Each row is a point on a landscape with many peaks, with its height.
From any point a climber steps to the highest of the 4 points nearest to it. It stops when none of these is higher. Distance is the straight distance between rows; heights are no part of it.
k_266: -1.43 0.56 2.45 -2.38 -0.94 -2.29 -2.04 -0.97 0.61 0.38 0.71 0.43 1.05
 2.32 -0.71 1.65 0.66 -0.35 0.44 0.29  (h 644)
k_865: 2.23 1.21 -1.06 1.67 -2.62 -0.04 0.44 1.79 -0.51 1.50 0.10 -2.13 -1.70
 2.95 2.75 2.69 -3.09 -1.19 -0.61 -1.69  (h 656)
k_637: 1.44 -1.52 0.94 3.87 0.32 0.24 -0.61 3.40 -0.26 -2.28 -0.10 -1.40 -2.15
 1.40 2.61 3.21 -1.99 -0.93 -1.20 -2.71  (h 637)
k_146: 2.05 -0.29 -0.19 3.95 -1.07 0.45 0.41 2.62 -0.58 -2.25 2.15 -3.14 -1.26
 2.17 0.92 2.71 -1.11 -1.21 -1.72 -3.25  (h 653)
k_569: -1.53 2.50 3.14 -1.41 2.00 -0.23 2.62 -0.83 0.50 0.87 3.51 -0.30 3.59
 -0.70 -0.91 0.31 -0.18 2.44 -1.11 0.20  (h 617)
k_930: -1.28 0.13 3.55 -2.64 -0.43 -2.54 -1.25 -1.44 0.18 -0.18 2.09 -0.32 0.66
 1.82 -0.45 1.68 0.68 -0.47 0.54 0.39  (h 613)
k_127: 4.40 3.56 -6.51 -1.73 1.19 0.35 0.00 0.81 -0.33 -0.41 2.12 -1.55 -0.76
 0.16 -2.67 5.49 -2.49 -2.96 2.73 -0.59  (h 678)
k_203: 2.64 -4.04 -0.20 2.11 2.55 -0.46 -0.51 2.89 -1.98 -3.43 0.27 -0.75 -2.11
 3.47 0.75 -0.24 1.86 1.19 0.50 -1.48  (h 407)
k_856: -6.47 -0.55 2.06 -0.78 0.97 0.06 -0.57 -2.15 1.04 -1.21 0.19 3.82 0.15
 -1.43 0.14 -2.71 3.07 2.00 -0.29 0.62  (h 685)
k_260: -0.73 3.34 0.61 0.29 -1.34 1.16 2.81 0.58 -0.98 1.18 0.40 1.33 4.73
 -2.13 -1.98 -3.17 -1.88 4.37 0.13 -0.95  (h 596)
k_495: -0.86 3.76 -4.52 -2.59 -2.56 0.40 1.80 3.08 1.69 -0.34 1.65 0.54 4.19
 -3.06 -4.18 0.90 -1.16 -0.58 0.68 1.56  (h 12)
k_318: -0.56 2.14 -5.13 -2.00 -1.09 1.22 1.97 4.49 2.33 -0.64 0.16 1.78 3.03
 -3.84 -2.99 1.41 -2.79 -0.06 0.96 2.99  (h 421)
k_947: 2.01 0.58 -0.20 3.12 -2.28 0.64 0.03 2.54 -0.50 -0.56 -0.23 -2.14 -1.60
 2.34 2.89 3.48 -1.74 -1.31 -1.28 -2.20  (h 690)
k_916: 0.30 3.75 -3.56 -3.25 1.51 1.16 2.10 2.34 0.36 2.17 1.44 -1.82 -0.47
 1.19 -0.78 0.70 -0.63 0.04 1.91 0.02  (h 597)
k_454: -1.62 0.53 0.61 -0.13 -0.67 -3.58 -1.27 -4.79 0.19 1.51 -3.36 1.01 -2.20
 -0.08 2.39 -3.63 5.27 1.53 0.04 -1.61  (h 618)
k_122: 1.02 -2.87 1.86 4.10 0.46 -1.50 -1.08 -5.36 0.54 -0.38 -0.48 -3.18 -1.34
 0.79 3.69 -1.76 5.63 1.93 -2.86 -0.09  (h 557)
k_611: 0.16 0.39 0.75 -3.14 0.12 2.61 -0.31 0.99 0.32 3.00 0.40 -0.82 0.45 1.67
 -0.36 1.51 -2.45 -2.88 0.42 1.91  (h 548)
k_91: 0.03 2.22 1.71 0.13 0.84 -0.25 2.79 1.18 0.48 1.29 0.87 0.83 5.58 -2.70
 -1.47 -2.02 -2.47 2.85 -0.14 -0.19  (h 598)
k_41: -2.84 2.36 3.11 1.08 0.27 2.36 0.78 -1.26 -1.01 1.28 1.07 3.65 1.58
 -2.58 1.12 -2.33 -1.46 1.45 -2.35 -1.50  (h 578)
k_940: 3.45 2.86 -4.58 -1.93 4.06 1.49 1.83 2.08 1.27 -0.80 0.14 -1.25 -1.05
 -0.95 -1.84 3.93 -4.36 -2.16 2.37 1.19  (h 689)
k_531: 1.37 -1.02 2.44 0.25 -2.19 -3.14 -4.54 -2.13 0.72 -0.79 -1.51 0.58 -1.61
 -0.71 0.76 1.83 1.39 -0.21 0.38 -0.70  (h 666)
k_618: 0.88 -2.45 1.37 0.85 0.73 -3.78 -1.39 -2.32 0.94 -0.28 -3.97 -0.19 0.31
 -0.57 1.70 -1.45 2.45 2.34 0.45 1.57  (h 673)
k_520: 4.49 1.79 -5.05 -1.17 2.34 0.57 1.19 -0.37 -0.49 -0.24 0.52 -2.56 -1.83
 0.43 -2.61 3.98 -3.57 -2.51 2.78 0.25  (h 683)
k_301: -2.60 3.10 1.04 0.33 -2.24 2.20 -0.06 -0.59 -2.90 2.71 0.37 3.67 2.96
 -2.57 -1.12 -3.15 -1.60 2.66 -1.00 -1.39  (h 579)
k_893: -1.24 -0.33 1.72 -1.02 -2.13 -2.73 -3.21 -0.22 0.73 0.10 -0.35 0.11
 -0.04 1.63 0.21 1.70 2.44 -0.18 -0.11 0.12  (h 661)
k_83: -1.51 2.03 4.21 -0.45 1.45 0.01 0.99 -1.65 0.48 0.30 2.20 0.70 2.49
 -0.17 -0.54 0.67 0.31 0.91 -0.86 -1.25  (h 584)
k_348: -1.33 -1.10 1.28 -0.72 0.41 -4.25 -0.66 -2.07 1.07 0.06 -2.78 0.98 -0.79
 -0.28 1.74 -1.99 2.68 2.43 1.20 -0.35  (h 686)
k_683: -2.91 -0.18 1.00 -1.44 -0.94 -0.82 -1.37 -5.00 1.20 -0.29 -2.70 2.37
 -2.22 -1.33 0.76 -4.04 4.15 0.06 0.04 -0.23  (h 682)
k_971: -1.74 -6.91 0.90 2.50 -0.84 -0.69 0.05 -2.95 -3.01 -1.51 -0.50 -1.52
 -2.95 4.48 2.11 -2.80 4.19 0.05 -1.87 3.68  (h 501)
k_271: -2.39 3.06 3.59 1.03 0.01 1.54 1.71 -1.13 -0.58 0.84 2.40 2.36 2.58
 -1.34 0.56 -1.32 -0.42 1.48 -1.54 -1.85  (h 585)
k_395: 0.11 -3.03 -0.64 1.15 -0.74 -0.55 -0.27 4.59 -0.21 -1.35 -0.63 -0.04
 -1.22 1.99 3.35 1.93 1.88 0.98 0.12 -0.59  (h 603)
k_4: 1.08 -3.55 -0.61 2.97 -0.80 1.09 -2.11 0.39 -1.86 -1.59 1.42 -0.06 -3.32
 1.32 2.67 -1.04 4.15 -0.81 -1.20 -2.32  (h 627)
k_895: 2.39 -3.13 2.65 4.26 -0.89 -2.43 1.09 -1.30 -4.78 -3.83 -2.74 -0.19
 -4.56 4.80 3.35 -3.36 1.22 -2.96 -1.65 0.81  (h 484)
k_741: 0.69 0.63 1.67 -0.93 2.28 2.08 2.18 0.95 0.74 0.53 1.88 -0.69 3.83 -2.48
 -1.92 -0.42 -2.88 1.11 -1.07 2.20  (h 619)
k_771: 1.34 -4.38 1.42 2.61 1.37 -2.40 -3.69 -2.47 0.73 -0.43 -2.43 -0.94 0.19
 -1.69 2.60 -0.87 2.94 1.57 -1.22 1.61  (h 657)
k_401: 1.32 -4.14 0.69 2.49 1.55 -0.17 0.01 4.09 -0.08 -2.63 -0.25 -0.87 -2.18
 2.46 2.51 0.90 0.87 0.40 0.50 -1.43  (h 508)
k_784: -4.12 4.15 -3.30 0.51 0.10 2.56 3.22 -1.27 -0.98 0.23 0.68 0.93 3.64
 -1.47 -5.30 3.23 -4.64 1.79 2.86 -4.39  (h 588)
k_383: 1.94 -2.73 0.40 1.38 -2.44 -0.68 -5.27 -0.10 0.27 -0.57 -0.34 0.25 -1.95
 -0.69 1.84 1.01 3.01 -0.71 -1.75 -0.02  (h 663)
k_253: -1.70 2.93 -1.95 -0.01 -0.46 1.73 2.14 -0.56 -0.76 0.59 -0.31 1.37 2.64
 -2.59 -6.07 1.39 -5.80 0.27 3.00 -4.70  (h 590)
k_480: -0.44 0.08 3.58 -0.92 1.51 -2.23 -2.61 -2.50 0.71 -0.43 -1.36 2.33 -1.51
 -0.81 -0.06 1.02 -0.52 -0.67 0.55 -1.33  (h 647)
k_111: -2.83 0.17 5.04 -0.20 3.55 -0.48 -0.73 -1.82 1.39 -0.94 -1.14 3.02 -0.95
 -0.89 0.36 -0.53 -0.37 -0.17 0.17 -0.47  (h 655)
k_874: -1.50 0.13 2.68 -3.19 1.89 -0.13 0.09 0.39 1.26 0.86 2.50 -0.50 2.58
 0.80 -1.26 0.70 -1.05 -0.24 -0.42 2.90  (h 667)
k_49: -5.33 -1.70 2.66 -1.07 0.24 -0.22 -2.49 -5.56 1.20 -0.82 -1.06 2.03
 -1.01 -3.42 -1.22 -4.83 3.75 -1.25 -0.85 -0.85  (h 539)
k_972: 0.31 1.47 -0.33 -3.77 0.45 3.59 0.22 0.58 0.23 2.03 2.24 -1.43 -0.26
 0.76 -1.16 0.55 -1.36 -2.95 -0.29 1.41  (h 528)
k_843: -0.09 2.63 -5.00 -3.13 2.06 3.02 2.76 3.63 2.22 -0.60 0.83 -0.46 1.37
 -1.57 -0.88 0.94 -0.72 0.03 1.79 1.99  (h 556)
k_776: 1.63 -2.80 2.33 0.60 -1.63 -2.58 -4.95 -1.82 1.08 -0.55 -1.10 0.46 -0.77
 -1.32 0.48 0.54 0.47 -1.24 0.00 -0.26  (h 668)
k_299: -3.41 -0.16 1.71 -1.53 1.08 -2.23 -0.56 -3.85 1.24 -0.25 -1.72 3.38
 -1.02 -1.18 1.09 -3.02 4.35 1.79 1.22 -1.13  (h 635)
k_993: 0.16 -2.57 -0.96 2.81 -0.79 0.34 -1.96 2.58 -1.24 -1.53 1.63 -0.12 -3.20
 1.54 2.96 -0.59 4.84 1.22 -0.76 -1.80  (h 582)
k_923: 0.92 3.74 -4.21 -3.53 2.33 1.56 3.05 2.79 0.93 0.94 1.33 -1.33 -0.07
 0.94 -0.93 1.12 -0.30 -0.26 2.87 0.02  (h 700)
k_443: -0.27 -6.29 0.41 2.87 -0.69 -1.02 0.50 -1.26 -3.28 -1.73 -1.38 0.33
 -3.67 4.75 2.23 -3.48 2.64 -1.38 -1.51 2.88  (h 510)
k_687: 3.71 0.87 -3.56 -0.52 0.22 -1.08 1.84 2.14 -0.80 1.27 -0.31 -4.12 0.71
 2.71 -0.30 2.39 -3.14 0.72 0.51 1.77  (h 639)
k_29: -0.76 -0.37 0.55 -2.49 -0.47 1.07 0.03 1.75 -0.13 1.82 -0.12 -0.59 -0.43
 2.40 0.06 0.94 -1.89 -1.97 0.37 1.22  (h 542)
k_973: 0.96 -5.97 0.98 2.61 1.81 -0.86 -2.13 -1.99 -0.85 -0.02 0.16 -1.99 -1.19
 0.16 2.60 -1.14 3.72 0.93 -2.26 2.55  (h 586)
k_237: 1.08 -0.27 2.08 -2.60 1.63 2.77 0.92 0.79 -0.02 1.77 1.76 -0.91 2.45
 -1.02 -1.17 0.66 -2.45 -1.31 -0.45 2.67  (h 614)
k_415: 1.65 3.09 -1.18 -0.45 -2.07 0.97 1.14 1.97 -1.36 2.47 0.46 -0.92 -1.95
 2.81 1.32 1.57 -1.12 -1.05 0.00 -0.95  (h 651)
k_932: 1.26 2.18 -4.61 -2.48 3.49 1.62 2.87 2.68 0.97 0.05 -0.13 -1.08 -0.25
 -0.87 -0.47 2.24 -2.56 -0.82 2.06 0.96  (h 676)
k_866: 1.43 -5.27 0.53 2.64 -0.39 0.74 -4.58 -0.10 -0.22 -0.74 -0.08 -0.45
 -2.43 -0.85 2.56 -0.78 3.83 -0.66 -2.60 0.33  (h 658)
k_410: 0.02 -6.46 1.16 2.71 1.26 -0.11 -1.50 -3.04 -1.55 -0.46 0.19 -2.10 -1.79
 3.07 1.85 -1.61 4.59 0.67 -2.33 3.00  (h 509)
k_957: -0.57 3.62 -3.28 -0.80 -2.59 -0.56 1.53 -0.10 0.48 -0.18 1.19 0.67 3.84
 -3.84 -5.55 0.33 -4.27 0.15 2.45 -2.01  (h 540)
k_583: -3.65 2.95 -1.89 -0.29 -0.18 4.86 2.31 -0.62 -0.30 0.97 -0.58 2.48 2.40
 -2.97 -5.59 2.14 -5.62 1.15 2.47 -5.03  (h 589)
k_624: -2.14 -0.02 2.39 -0.19 -1.16 -1.16 -1.39 -6.05 -0.16 1.41 -3.80 1.63
 -2.46 -1.62 1.14 -4.85 4.40 -0.01 -1.04 0.00  (h 634)
k_347: -4.10 -1.74 2.58 -1.28 3.21 -2.25 0.04 -2.40 1.11 -0.36 -2.40 3.83 -0.81
 -0.29 1.01 -1.88 1.83 1.41 1.06 -0.02  (h 665)
k_847: 2.35 2.75 -3.53 -2.43 -0.22 -0.74 3.66 1.68 -0.86 1.63 0.62 -2.40 -0.58
 3.39 -0.42 2.52 -1.29 0.95 1.85 -0.21  (h 574)
k_655: 3.14 -1.68 0.92 3.52 -0.79 -1.62 0.28 -2.02 -5.15 -2.87 0.42 0.18 -4.21
 4.77 2.11 -3.68 3.41 -1.10 -0.94 -1.47  (h 448)
k_625: 1.64 -4.06 0.08 2.27 0.49 1.52 -2.70 -0.40 -1.75 -1.65 0.87 -0.20 -3.98
 0.27 1.79 -1.48 3.76 -1.55 -1.85 -0.60  (h 687)
k_619: 0.26 -1.23 1.95 2.71 -0.72 -2.44 -0.91 -5.37 0.46 0.93 -2.21 -2.05 -1.33
 -0.93 4.40 -1.65 4.63 2.40 -2.34 -0.34  (h 621)
k_620: -0.88 1.37 -1.49 0.54 0.09 2.08 1.60 0.94 0.07 1.53 -1.95 1.96 2.77
 -3.44 -5.03 -0.38 -5.47 1.92 2.43 -2.06  (h 592)
k_567: -0.25 -0.34 1.69 1.56 -0.95 -2.56 -0.59 -5.04 0.32 1.43 -3.05 -1.24
 -2.64 -1.10 3.26 -3.46 3.51 1.31 -2.11 -0.11  (h 629)
k_227: -1.96 3.29 -4.05 -2.10 -2.88 -0.81 2.44 1.76 1.35 -0.94 0.35 0.73 4.70
 -2.17 -6.13 1.20 -4.09 0.11 1.80 1.24  (h 267)
k_274: 1.70 -0.39 0.81 0.47 -1.94 -0.52 -0.37 4.65 0.26 0.92 -2.11 0.05 -1.53
 2.16 3.00 2.40 -1.71 -0.76 -0.15 0.49  (h 648)
k_458: -2.17 -1.11 2.57 -0.22 -1.60 -1.28 -1.84 -5.56 0.89 2.10 -4.41 1.59
 -2.65 -1.92 1.65 -5.63 3.19 -0.96 -1.21 0.08  (h 623)
k_58: 0.40 -1.54 0.27 -0.73 -2.26 -0.90 -1.08 3.90 0.93 0.70 -1.91 0.61 -0.48
 2.08 2.42 2.13 -0.99 0.18 0.24 1.24  (h 624)
k_521: 0.74 3.27 -1.61 -2.48 -0.73 3.63 -0.45 1.75 1.02 1.43 2.52 -0.49 1.49
 -2.50 -2.67 1.08 -0.36 -2.39 -0.59 0.12  (h 347)
k_905: -2.33 2.60 -3.27 -1.84 -2.10 -0.47 2.14 0.99 0.73 -0.38 0.63 0.82 4.75
 -2.59 -6.35 2.03 -3.88 0.57 2.67 -0.48  (h 418)
k_95: -3.70 -4.25 3.00 -0.95 1.03 -0.16 -1.76 -6.33 0.86 0.99 -3.14 1.57 -1.30
 -2.88 -0.64 -5.65 2.12 -0.90 -0.71 1.19  (h 535)
k_228: -4.82 0.47 3.94 1.73 1.04 2.48 0.67 -0.88 1.04 -0.48 -0.75 4.00 1.69
 -2.45 0.75 -2.01 -1.35 -0.17 -2.24 -0.01  (h 599)
k_145: -6.84 -1.43 2.20 0.31 0.80 0.24 0.01 -1.08 0.81 -1.27 -0.22 4.05 2.36
 -2.14 0.68 -1.98 1.63 2.08 -1.26 1.01  (h 625)
k_55: -2.94 2.67 4.52 0.74 0.51 1.59 0.69 -1.53 -0.21 -0.34 1.32 2.92 0.61
 -1.28 -0.31 -0.84 -0.70 -0.33 -1.47 -1.45  (h 577)
k_86: 0.64 2.82 -1.74 -0.49 -1.17 0.84 0.72 -0.20 0.80 0.44 -0.29 -0.41 3.84
 -4.21 -4.24 -0.73 -5.11 -0.48 0.29 -1.70  (h 583)
k_225: -0.74 3.48 1.61 0.91 -0.08 1.09 2.08 -0.54 0.24 0.97 2.03 1.25 4.11
 -1.77 -0.30 -1.51 -0.61 3.29 -1.19 -1.21  (h 604)
k_438: 0.40 -6.29 0.63 2.28 1.13 1.08 -2.20 -1.61 -1.72 -1.29 0.21 -0.51 -3.11
 1.01 1.65 -2.14 3.17 -0.77 -2.12 2.67  (h 580)
k_530: -0.65 -1.57 0.33 -1.38 -2.28 -0.65 -0.72 2.38 1.54 1.39 -1.42 1.48 0.10
 3.19 1.27 2.14 -0.20 -0.15 0.47 1.77  (h 576)
k_471: 2.85 1.22 -0.94 3.38 -3.03 -0.55 1.03 2.83 -1.19 -0.74 2.33 -3.88 -0.05
 3.10 1.69 3.11 -1.91 -0.54 -0.46 -2.41  (h 649)
k_543: 2.72 -3.91 -0.44 3.36 1.99 -1.26 0.18 3.23 -2.35 -4.24 1.30 -0.92 -2.19
 3.74 0.74 -1.31 2.93 0.49 1.36 -1.07  (h 331)
k_963: 2.17 2.42 -4.20 -2.59 2.42 1.14 3.65 2.06 -0.21 1.55 0.91 -2.48 -0.62
 1.91 -0.57 2.21 -1.27 0.69 2.58 0.64  (h 628)
k_991: -2.09 -0.63 3.15 -0.39 3.75 -1.56 0.13 -1.68 1.24 -0.73 -2.01 2.98 -1.61
 -0.89 1.05 -0.83 -0.31 0.40 0.22 0.47  (h 660)
k_740: 0.47 -4.00 1.40 3.34 0.92 -0.64 -1.55 -3.25 0.40 -0.30 -0.81 -3.02 -1.34
 0.13 2.24 -1.39 4.90 1.94 -2.86 2.69  (h 538)
k_828: 1.70 -2.66 0.09 3.66 1.66 0.05 -0.16 3.67 -0.38 -2.92 0.44 -1.41 -2.57
 2.26 1.85 2.23 -1.65 -1.28 0.04 -2.20  (h 587)
k_354: 1.12 1.52 0.99 -1.81 1.21 2.88 0.35 0.26 1.10 1.24 2.40 -0.82 2.34 -2.77
 -1.82 -0.55 -2.69 -1.64 -0.96 2.55  (h 605)
k_968: 1.84 1.03 0.38 0.14 -2.17 0.77 0.09 2.70 -0.24 2.46 -0.99 -0.16 -1.72
 2.32 2.47 2.37 -2.70 -2.09 0.14 0.13  (h 705)
k_57: -0.75 0.41 0.82 1.46 -1.03 -2.70 -0.90 -4.38 0.10 0.93 -3.13 0.74 -2.77
 -1.43 3.23 -4.26 4.76 1.81 -0.62 -0.90  (h 616)
k_411: 2.34 -1.76 3.53 -0.17 -0.40 -3.08 -5.07 -1.93 1.03 -0.06 -3.01 0.48
 -0.84 -1.15 1.05 1.06 0.01 -0.07 0.77 0.11  (h 670)
k_418: 1.26 3.48 -3.54 -3.46 0.20 1.56 2.24 1.47 0.34 2.12 1.64 -0.83 -1.25
 1.59 0.01 0.48 0.31 -0.78 1.43 -0.13  (h 567)
k_497: 0.82 -1.81 0.83 1.91 0.34 -4.10 -1.79 -3.85 0.89 -0.20 -2.89 -0.87 -0.39
 -0.37 2.81 -2.47 4.00 3.42 -1.75 0.81  (h 654)
k_309: -0.04 -2.00 -0.69 1.70 -1.62 -0.81 -1.93 2.93 0.48 -1.65 -0.05 0.18
 -1.16 1.17 3.10 0.19 4.47 0.91 -0.22 -0.53  (h 642)
k_791: 4.22 1.09 -5.01 -1.78 1.95 -0.06 1.43 1.28 -0.26 1.76 -0.56 -3.34 -0.69
 1.18 -1.09 3.09 -3.73 -1.01 2.29 1.37  (h 669)
k_763: -1.54 0.71 3.78 -1.42 0.20 -2.89 -2.07 -2.43 0.31 -0.84 0.77 0.58 -0.26
 1.09 -1.02 1.57 0.63 -0.95 -0.05 -1.51  (h 636)
k_697: -2.28 2.15 -5.28 -1.89 -2.24 0.12 2.89 3.33 2.00 -0.13 -0.39 1.85 3.81
 -2.63 -4.91 1.39 -4.20 -0.72 2.07 3.86  (h 281)
k_246: 0.30 -1.21 1.09 0.02 -3.46 -2.26 -3.72 -0.23 0.34 -0.33 -0.08 -0.10
 -0.67 -0.23 1.12 1.59 2.84 -0.72 -0.39 -1.07  (h 664)
k_459: -0.60 -2.44 -1.15 0.46 -3.26 -1.66 -2.36 3.37 0.44 -0.56 -0.11 0.12
 -0.45 1.64 2.76 0.94 3.03 1.01 0.43 0.20  (h 652)
k_513: 1.48 -2.19 -1.28 3.14 0.48 0.49 -0.76 0.47 -3.30 -2.43 1.18 0.12 -3.64
 2.82 1.47 -1.26 5.39 0.15 -0.58 -2.32  (h 479)
k_26: -5.60 -0.77 3.46 0.02 1.81 0.49 0.66 -0.82 1.66 -1.30 -0.63 3.99 1.23
 -1.71 0.92 -1.54 0.09 1.62 -0.51 0.88  (h 622)
k_155: 0.38 2.97 -1.04 -2.73 -0.75 2.34 0.72 0.06 -0.09 3.00 2.13 -0.79 -1.27
 1.41 -0.36 0.41 -0.28 -2.94 -0.14 -0.43  (h 575)
k_275: 0.33 3.54 -1.58 -1.42 -1.97 2.18 0.46 0.61 1.81 0.54 2.25 -0.53 2.88
 -4.78 -3.83 -0.17 -1.31 -1.32 -0.21 -0.45  (h 425)
k_245: -0.50 1.26 2.48 -2.08 2.16 0.53 1.36 0.33 0.66 -0.03 3.12 -0.96 3.77
 0.29 -0.93 0.29 -0.50 0.98 -0.63 1.49  (h 633)
k_613: 0.88 4.19 -4.44 -1.15 2.15 2.08 2.71 2.94 1.63 -1.16 0.14 0.54 0.04
 -3.49 -1.33 3.76 -3.44 -1.75 1.12 0.93  (h 684)
k_900: 3.44 1.11 -3.21 1.06 -1.75 -1.87 1.05 3.30 -1.31 0.69 1.06 -4.16 1.41
 3.83 0.41 3.09 -2.61 0.47 0.15 1.11  (h 607)
k_754: -0.86 0.12 2.91 -2.71 0.95 -1.32 0.22 -0.50 1.49 1.55 2.19 -0.11 2.17
 1.86 -0.75 1.61 0.06 0.28 0.38 1.42  (h 600)
k_286: 0.42 2.14 -0.37 0.76 -0.17 1.28 2.11 1.08 0.17 1.06 -1.52 0.77 3.83
 -3.64 -4.10 -1.81 -6.12 0.98 1.26 -1.95  (h 593)
k_116: -0.39 3.76 -3.02 -2.31 -0.62 2.86 1.18 1.90 1.43 0.61 3.36 -0.36 2.11
 -2.61 -2.58 -0.31 0.85 -2.08 0.11 -0.28  (h 175)
k_790: 0.55 -2.57 0.36 2.82 -0.08 0.16 -0.44 5.32 0.51 -1.98 -1.02 -0.68 -1.59
 1.65 4.35 2.17 -0.97 0.96 -1.02 -1.04  (h 565)
k_709: 0.30 -2.48 3.31 0.65 1.47 -3.40 -2.64 -2.69 1.51 -0.11 -4.27 0.72 -0.89
 -0.45 1.32 -0.83 0.06 1.23 0.70 1.15  (h 672)
k_193: 2.55 -2.01 -0.08 2.78 -0.47 -1.28 0.61 -0.78 -5.01 -3.55 0.92 -0.63
 -3.34 4.49 1.47 -2.59 3.68 -0.17 0.99 -1.65  (h 346)
k_170: 2.63 2.07 -2.56 0.13 -1.49 -0.95 2.11 1.71 -0.72 1.42 0.35 -3.47 0.09
 3.63 0.45 2.76 -2.33 0.76 0.38 -0.52  (h 602)
k_921: 1.48 -4.27 1.04 3.35 -0.49 0.50 -0.04 -2.06 -4.49 -1.88 -1.54 0.31 -5.00
 3.69 1.61 -3.41 2.06 -2.23 -1.82 0.30  (h 496)
k_356: 1.16 2.05 0.03 0.22 -0.07 0.59 2.14 0.68 0.22 0.68 -1.21 0.82 4.45 -3.97
 -3.13 -2.35 -5.94 1.51 0.83 0.37  (h 595)
k_952: -1.15 0.51 -0.64 -0.23 -0.58 0.84 2.91 1.06 -1.27 2.18 -1.24 2.20 4.29
 -2.20 -2.73 -2.78 -3.30 3.31 2.00 -1.05  (h 591)
k_243: 0.10 -6.85 0.77 2.15 1.12 1.07 -1.82 -2.00 -2.66 -0.91 -0.29 -1.47 -3.49
 3.46 1.94 -3.16 3.16 -0.96 -1.84 2.00  (h 537)
k_803: 1.36 1.99 0.43 -0.54 0.19 2.69 0.51 0.57 0.95 0.57 1.39 -0.82 3.85 -4.79
 -2.17 -0.41 -3.72 -0.82 -0.35 0.52  (h 606)
k_768: 0.00 -0.74 2.34 -3.16 0.68 0.72 0.01 0.57 0.15 1.35 0.92 -0.27 0.86 1.58
 -0.53 1.74 -2.30 -1.44 -0.17 3.22  (h 594)
k_690: -1.94 1.40 4.93 -0.15 2.10 -0.45 -0.79 -3.11 1.02 -0.58 0.76 1.88 -0.82
 -0.27 -0.13 0.81 -0.47 -1.19 -0.85 -1.92  (h 643)
k_689: -1.61 1.76 3.81 -2.00 0.67 -1.35 -0.76 -2.15 0.64 0.03 1.77 1.01 0.65
 0.58 -0.68 1.60 0.45 0.35 -0.28 -0.91  (h 615)
k_362: -1.11 -1.45 2.38 -0.65 2.69 -2.89 -0.88 -2.69 1.36 -0.45 -3.83 2.59
 -1.07 -0.34 0.61 -0.89 0.71 1.29 0.72 -0.36  (h 671)
k_675: 0.68 -1.19 0.47 0.84 -3.27 -1.52 -3.85 1.07 0.24 -0.48 -0.11 -0.13 -0.72
 0.24 2.96 1.04 3.76 0.78 -1.56 -0.92  (h 662)
k_107: 1.58 -3.45 -0.57 2.37 0.34 2.34 -2.22 -1.11 -3.30 -1.22 1.00 0.31 -4.12
 2.37 1.44 -1.86 4.09 -0.80 -1.14 -0.62  (h 601)
k_906: 4.99 0.85 -6.09 -0.03 -1.01 0.33 -0.56 1.37 -1.12 0.40 1.08 -2.77 -0.54
 0.92 -1.89 3.84 -3.91 -2.98 2.18 1.36  (h 674)
k_384: -0.63 3.25 -4.16 -2.77 0.43 2.72 2.91 2.50 1.99 0.34 2.34 -0.83 0.66
 -1.77 -1.20 0.75 0.57 -0.88 0.59 1.00  (h 374)
k_59: -0.33 3.13 -5.14 -2.48 1.44 2.30 2.19 4.86 2.12 -0.51 0.80 -0.04 1.90
 -2.92 -1.23 1.39 -2.17 -0.76 0.76 2.13  (h 581)
k_977: -0.16 3.47 -2.75 -1.33 -2.47 0.47 0.63 1.33 1.22 -0.70 2.02 0.06 4.56
 -4.04 -4.54 0.77 -1.57 -1.03 0.34 -0.35  (h 185)
k_24: 4.93 -0.20 -5.10 -0.25 -0.42 0.23 0.54 1.98 -0.68 0.49 -0.19 -3.83 -0.19
 2.12 -1.42 3.08 -4.27 -1.68 1.42 2.08  (h 659)
k_428: 0.00 3.50 -1.67 -3.41 -0.45 3.44 1.31 1.23 -0.05 2.20 2.69 -1.48 -0.11
 0.56 -1.57 0.11 -0.04 -2.19 0.28 -0.16  (h 491)

Where does a climber stop that starts at each point below?
k_227 | k_874
k_697 | k_940
k_309 | k_348
k_495 | k_940
k_271 | k_874
k_952 | k_874
k_193 | k_625
k_543 | k_348

Call two points neighbours if one is among the 4 nearest of the other. Go from one point of each pair to the other, from neighbour to neighbour, staying as high as possible. Name the lowest point that can't be avoided.
k_968 / k_874 | k_754
k_968 / k_940 | k_900
k_923 / k_940 | k_932
k_625 / k_856 | k_866
k_625 / k_683 | k_299
k_348 / k_856 | k_347
